Points on a hilly landscape, in no order, each with its height.
From any point a climber steps to the highest of the 2 points nearest to it. It stops when none of these is higher. Distance is the straight distance between rows; heights are no part of it.
fipo: -2,22,-10,6,-15,-2,14,2,-11,18,1,8,0,6,0,-7,10,0,-4,21,3  height 13.9
Lozom: 19,-5,0,-1,-5,-9,2,-21,6,16,15,-14,0,4,-8,15,-2,9,12,-10,-8  height 18.4
Ros: -7,16,7,-13,-11,20,-10,1,-3,8,-3,21,-13,-16,-3,4,-2,-12,-13,11,11  height 40.9
gekuv: -12,-15,-1,-15,16,-26,1,-1,11,-7,-9,5,-2,4,-1,-15,-3,13,-5,-13,1  height 40.6
Vuron: -7,18,-1,-2,-16,-2,5,0,8,0,-2,0,1,5,-3,2,-15,-2,-6,-12,-2  height 52.2
pim: 12,-13,6,21,3,-5,2,0,10,-8,-4,-21,9,16,8,7,17,-10,13,1,-10  height 9.9
ror: -5,-14,-5,22,11,19,-8,10,-4,-4,-6,-14,6,-3,9,7,10,-5,-2,2,-5  height 31.2
meb: 17,15,-7,-2,3,7,1,1,-13,5,25,-3,7,11,-2,-14,14,-3,-6,-2,-28  height 12.3
Kebi: -16,2,-12,5,-2,-30,6,-8,4,3,-5,7,2,14,6,-12,0,10,0,-12,-18  height 32.3
kopo: 2,-12,10,-27,33,-8,-22,0,2,-21,-6,3,-11,-18,-16,-11,-9,-5,-1,-8,2  height 55.0
roz: -6,21,8,-1,-8,9,5,7,4,10,-2,-3,-10,17,-15,1,4,-3,24,-10,-6  height 16.3
guveb: 2,-5,1,-8,5,-3,3,-7,-9,-7,-3,1,1,-8,-19,3,-3,4,2,3,17  height 42.4
napub: -5,13,1,13,-24,15,1,7,-8,11,4,2,9,3,7,5,-10,-10,-3,12,4  height 23.2
Godif: -1,3,-8,-13,-3,-16,1,-9,9,19,1,10,-9,-8,17,-5,2,14,-13,0,-8  height 39.8
Tivop: 9,-17,6,8,13,7,-13,10,-1,-32,-7,-7,6,-13,2,-4,-15,-2,7,3,18  height 48.4
kevi: 3,4,8,-7,-6,1,16,-16,2,3,-1,0,-1,2,-7,7,2,-4,-1,10,16  height 46.5
lok: 10,26,-16,-6,-12,7,13,-11,-19,9,9,13,-9,5,4,-20,9,-1,-12,14,-1  height 13.3
Senu: 10,25,1,-4,-29,-3,13,-10,4,11,-4,9,-10,3,15,-4,-4,-4,-12,14,8  height 44.5
Ladav: -13,10,-6,2,-4,17,-1,-14,-16,5,0,9,-9,-14,5,2,11,-2,-6,7,-7  height 35.4
bolu: 13,-14,-6,-4,-9,-3,24,-19,-16,8,15,-4,5,3,-1,5,-3,8,-5,14,12  height 53.6
Forit: -18,-12,4,8,12,-5,-6,17,15,-19,-16,2,0,0,11,-6,1,-7,-5,4,1  height 59.8
gase: -9,-4,24,0,3,-5,-2,-11,15,-29,-11,-4,-10,10,-8,5,-17,-14,1,-22,-4  height 45.6
mubem: -19,1,18,5,-13,-1,-4,-9,22,-23,-8,-3,2,4,-3,8,-13,-20,-13,-11,-5  height 47.9
neri: -19,-5,16,0,22,-13,-5,22,11,-22,-18,7,-12,10,7,-18,4,-8,8,-1,-5  height 55.8
nevi: 2,3,-4,17,-2,9,-7,-13,-7,12,4,7,0,-5,9,-2,20,-3,-2,13,-17  height 33.9
sunor: -15,6,0,-9,5,16,-25,13,2,-5,-10,18,-7,-19,-3,-1,-5,-10,-17,4,7  height 39.3
ritur: -2,-14,0,22,-6,12,2,0,-16,-6,-11,11,12,-1,-7,15,-10,-6,10,10,12  height 28.1
Vil: 7,-10,-10,9,7,7,0,4,-16,7,11,1,7,-10,12,3,9,8,-1,16,9  height 6.1
buk: 9,-1,-5,11,-9,-19,3,-23,12,14,-2,-4,-7,11,-2,9,-5,10,8,-10,-19  height 20.7
vapul: 11,-8,-8,14,1,9,-7,11,11,9,2,-13,14,9,4,15,-6,4,15,-14,-13  height 31.4
soka: 3,13,6,-8,-20,11,7,-6,-4,4,-1,18,-8,-8,12,1,-4,-4,-12,16,10  height 42.5
vir: -2,-1,-11,19,-9,-19,-1,-7,10,9,-1,0,6,15,-4,6,-11,12,14,-25,-20  height 23.0
Teron: 10,24,-19,4,-4,8,7,1,-17,6,22,3,8,8,4,-21,13,-1,-10,16,-8  height 12.8
Bani: 17,-7,10,17,3,-4,-5,3,17,0,15,-18,7,9,15,6,10,-7,2,0,-25  height 10.7
vedov: -2,3,-2,-23,-7,0,3,-17,12,8,-1,12,-13,-16,18,-5,-8,9,-23,-1,-1  height 43.8
reb: -9,-11,-3,-9,11,-17,6,-14,-3,-15,-16,8,0,-6,-27,4,2,1,-4,-9,4  height 39.5
pomo: -18,6,-18,-11,-20,-4,11,19,5,15,11,-7,18,-1,6,1,-10,11,-14,0,6  height 20.9
neru: -13,-16,11,7,10,-1,-7,4,20,-20,-10,-8,1,-3,16,11,-3,-10,-4,-9,-10  height 55.1
dag: 19,-14,-16,1,-8,-9,10,-11,-8,7,17,-6,15,17,-1,0,0,16,-1,-2,6  height 46.0
sited: -14,14,-2,9,4,13,-4,5,-4,-1,-7,4,-9,-7,4,-7,8,-5,-8,-1,-8  height 36.8
duvaf: 5,1,-5,-13,9,6,4,9,-1,-1,7,0,-4,9,1,-5,-12,11,-4,-6,20  height 14.7
nid: -1,9,7,6,-2,1,5,4,5,13,-1,-10,-7,8,-8,1,20,-2,23,6,-6  height 15.4
fatu: 13,-12,-3,7,14,17,-4,7,-15,13,11,-10,2,-12,7,9,17,6,13,19,0  height 5.6
vad: 10,-14,-17,10,4,2,-4,9,5,2,15,-18,13,18,0,2,1,10,6,-19,-5  height 28.7
bir: -1,-9,13,-18,20,6,-20,-6,7,-15,-6,9,-13,-15,-3,-6,-10,-9,-15,-5,2  height 51.4
mizo: 21,-8,12,-1,-3,-6,-3,-7,17,14,9,-12,-1,-2,20,9,5,1,-7,2,3  height 17.2
dev: 18,-9,5,-8,5,2,-1,-2,6,5,7,-8,-4,6,11,-1,-5,14,-6,-5,16  height 15.8
Torag: -1,14,6,4,-16,17,4,-1,0,11,14,-10,-2,-10,14,8,-8,-8,-8,7,-3  height 22.1
panep: 5,-5,-7,28,9,16,-9,0,-9,-8,-1,-3,7,-3,16,0,15,0,5,11,-14  height 32.5
dok: -21,-9,4,-17,-2,-30,5,-2,20,4,-5,1,2,-1,0,-1,-8,6,-8,-14,-3  height 44.4
Gedaf: -11,-11,3,2,7,8,-5,-1,18,-19,-5,-12,5,-1,0,9,-11,-16,-10,-16,4  height 51.2
birar: 14,-4,-17,8,1,-33,1,-5,1,7,11,-2,12,11,2,-11,17,11,-9,-2,-21  height 28.2
zizav: -8,7,-2,-11,1,-2,0,24,-1,7,-13,17,-3,2,-19,-6,3,11,19,-9,17  height 18.0
nilu: -8,-3,2,-11,18,-5,-4,5,-8,-7,-7,6,-12,6,-15,-8,3,7,16,-21,-2  height 38.8
kasom: -1,10,-15,8,-15,-15,12,-1,-2,8,1,-6,10,20,-13,3,4,9,13,-7,1  height 37.3
dimi: -9,-21,-3,17,-10,7,7,4,-22,7,-6,20,11,-14,0,14,-8,2,6,27,13  height 26.8
Fogu: 11,6,6,9,1,-4,-6,9,17,16,13,-15,7,9,12,-3,4,-8,0,-7,-39  height 11.4
tetob: -13,7,13,-8,14,-1,-2,-6,0,-11,-15,11,-15,-2,-13,-7,0,-9,17,-16,-4  height 40.8
Koner: -1,-11,-2,1,25,4,-6,14,-2,-40,-2,-18,7,-14,-1,-15,-1,-3,4,-5,5  height 44.7
tedo: -19,9,-4,-4,16,17,-12,13,-4,-14,-6,11,-10,-13,1,-9,3,-1,-6,-1,0  height 38.1
Kas: -17,-4,1,3,-20,7,-2,8,5,1,-6,18,7,-9,7,7,-23,-8,-24,13,12  height 25.0
medad: -10,0,1,2,1,-17,-1,-16,6,-15,-22,15,-6,4,-29,11,-10,-1,5,-6,6  height 37.5
keni: -16,-12,5,13,-16,15,2,6,-10,11,-4,21,5,-13,7,17,-19,-10,-8,21,13  height 25.9
bam: -19,14,-2,10,-24,4,2,-2,0,-2,-3,7,7,-3,13,7,-10,-10,-24,12,0  height 24.2
Fedo: -7,19,7,6,-13,3,8,1,-4,16,-2,6,-6,5,-5,6,20,-1,11,18,0  height 14.6
Lozaf: 14,-1,4,3,20,11,-13,-3,1,13,6,-11,-14,-2,12,-7,9,9,15,-8,-12  height 4.4
Ged: 4,5,-10,10,-13,-2,2,16,6,16,4,-1,14,13,-7,8,-4,8,16,-5,-4  height 34.4
noz: 8,-11,18,2,4,25,-13,12,5,-14,-13,-4,0,-10,-10,18,-2,-24,14,4,16  height 48.7
zan: 15,-2,16,-6,11,17,-4,12,0,-11,-2,-10,-4,-2,-11,13,-6,-4,20,-4,23  height 44.6
Bazuv: 7,-12,-11,1,6,-15,-1,-1,0,9,10,-6,8,16,-10,0,1,18,16,-28,-18  height 25.8
zom: 4,-2,17,-11,-2,-1,-8,-11,9,-10,-13,8,-4,-5,-18,9,-10,-19,-12,9,18  height 40.4
vubo: -1,3,14,-22,8,3,-3,-14,8,-2,-5,13,-25,-16,8,-1,-4,-7,-18,-3,1  height 47.8
Fiku: 2,-11,14,-23,24,-21,-20,12,-3,-23,-20,2,-10,-19,-7,-25,0,-6,13,3,5  height 50.9
Sotu: 12,-5,23,-8,-9,8,1,-12,-2,-10,-3,4,-3,-4,-9,15,-2,-14,0,8,26  height 42.8
bepu: 19,-1,-6,-4,18,-9,-7,-9,0,9,13,-4,-10,2,11,-17,5,16,1,-14,-19  height 3.8
Mip: -7,-3,-19,13,2,-21,3,-5,3,6,-1,2,13,16,7,-15,9,7,-11,0,-24  height 30.3
Kavar: -10,-13,19,-18,28,-14,-4,17,7,-25,-14,-1,-10,2,-3,-20,-2,-8,12,-7,6  height 52.3
Zem: 12,-1,-7,4,2,3,7,-10,-14,-1,5,-3,-1,-3,10,-11,6,11,-11,9,5  height 6.7
gazup: -3,8,-15,-12,-6,-29,8,-7,-1,17,1,12,-5,9,1,-13,4,20,-2,-8,-9  height 35.3
Baze: 6,7,-3,3,-25,5,-2,2,1,29,8,-7,8,-12,17,15,-3,-1,-8,13,-10  height 20.6
duko: 14,17,6,2,2,-4,-6,2,5,6,18,-7,9,7,3,-13,7,-7,-9,-3,-47  height 11.9
Kome: -11,-7,-14,-7,18,6,-8,7,-15,-29,-4,-4,5,-13,-7,-12,-5,7,1,-8,4  height 42.0
Lup: 9,-1,-16,-11,-7,-18,7,4,1,19,17,-7,9,8,4,-7,17,12,-9,1,-8  height 25.5
minu: -5,3,-14,0,20,18,-3,10,-17,-15,1,1,-3,-18,1,-12,7,4,-7,7,9  height 39.7
puz: -6,2,9,1,-7,0,-7,-9,8,-5,-15,11,-3,-4,-21,17,-17,-8,1,-7,6  height 38.0
rara: -29,6,-15,-8,-12,-4,11,18,1,8,-4,4,12,-1,-13,1,-3,8,-3,-1,9  height 19.6
kan: -13,6,-3,-1,-14,-2,1,19,-4,10,-5,11,5,-3,-11,2,0,5,4,4,20  height 18.7
bobam: 2,1,-15,4,-12,-12,18,-3,-4,1,11,-14,16,20,-7,-1,-1,6,-7,-3,3  height 40.7
Rusub: 21,6,9,-4,-14,-8,2,-7,8,27,14,-13,4,-6,17,9,7,-3,-1,7,-16  height 18.8
saz: 10,-3,-8,10,-11,4,19,-18,-23,2,2,16,6,1,-7,1,-13,1,-2,14,14  height 62.0
Tuvu: 17,-1,-14,-4,-4,0,4,-9,-13,19,18,-9,4,0,-10,11,8,13,16,-7,-2  height 16.2
nav: 1,5,11,8,-1,18,7,-10,-15,-12,3,-10,-6,4,6,-5,22,-16,-4,16,10  height 8.0
Rar: 0,18,7,-4,2,4,3,10,-4,1,-10,6,-17,12,-11,-10,6,3,17,-6,10  height 17.1
Zuduv: 12,-1,15,7,5,9,3,3,-4,-4,11,-21,-3,7,7,3,26,-5,6,15,6  height 8.5
pog: 16,3,8,-4,10,21,-8,5,-3,18,13,-9,-13,-7,11,5,12,3,6,4,3  height 5.0
tonok: -12,-20,-5,25,4,15,-6,13,-8,-7,-12,-1,11,-8,5,15,-5,-4,3,17,10  height 29.5
vosug: 12,-17,13,3,11,20,-15,7,-11,-22,-11,-1,7,-13,-5,11,-12,-15,11,13,22  height 52.9
mog: 11,-9,10,12,14,7,1,2,4,-17,-8,-23,1,5,3,8,16,-12,18,9,-2  height 9.2
kel: 2,0,5,3,10,5,4,-19,-12,-14,-2,-8,-7,-2,2,-6,10,-1,-6,2,-1  height 7.4
Mil: -19,4,-3,-8,-9,-17,9,2,12,-10,-7,6,1,-1,-8,6,-20,2,-14,-11,7  height 48.6
piz: -9,0,20,0,13,1,-3,-2,15,-10,-8,-1,-13,12,-4,0,-11,-12,20,-23,-9  height 43.2
dala: 3,6,-25,-11,-22,-14,9,9,-3,19,19,-4,18,1,1,-4,-4,11,-14,0,-2  height 22.9
mozef: 15,-2,-10,-11,-1,12,3,-3,-13,6,13,-3,6,5,-13,3,-7,16,12,-8,18  height 14.5
Seru: -11,-6,5,-26,24,-12,-3,2,3,-3,-2,7,-16,-2,-5,-16,0,9,5,-18,-2  height 37.9
kav: -7,19,-3,-5,-28,-9,8,-3,5,13,-2,8,1,-6,7,9,-14,5,-7,0,2  height 48.3

Where does a climber stop that starts at each point below?
pim: kopo
sunor: Vuron
nilu: Forit
Tuvu: saz
zizav: kopo
vapul: saz
fatu: kopo
Mip: kopo
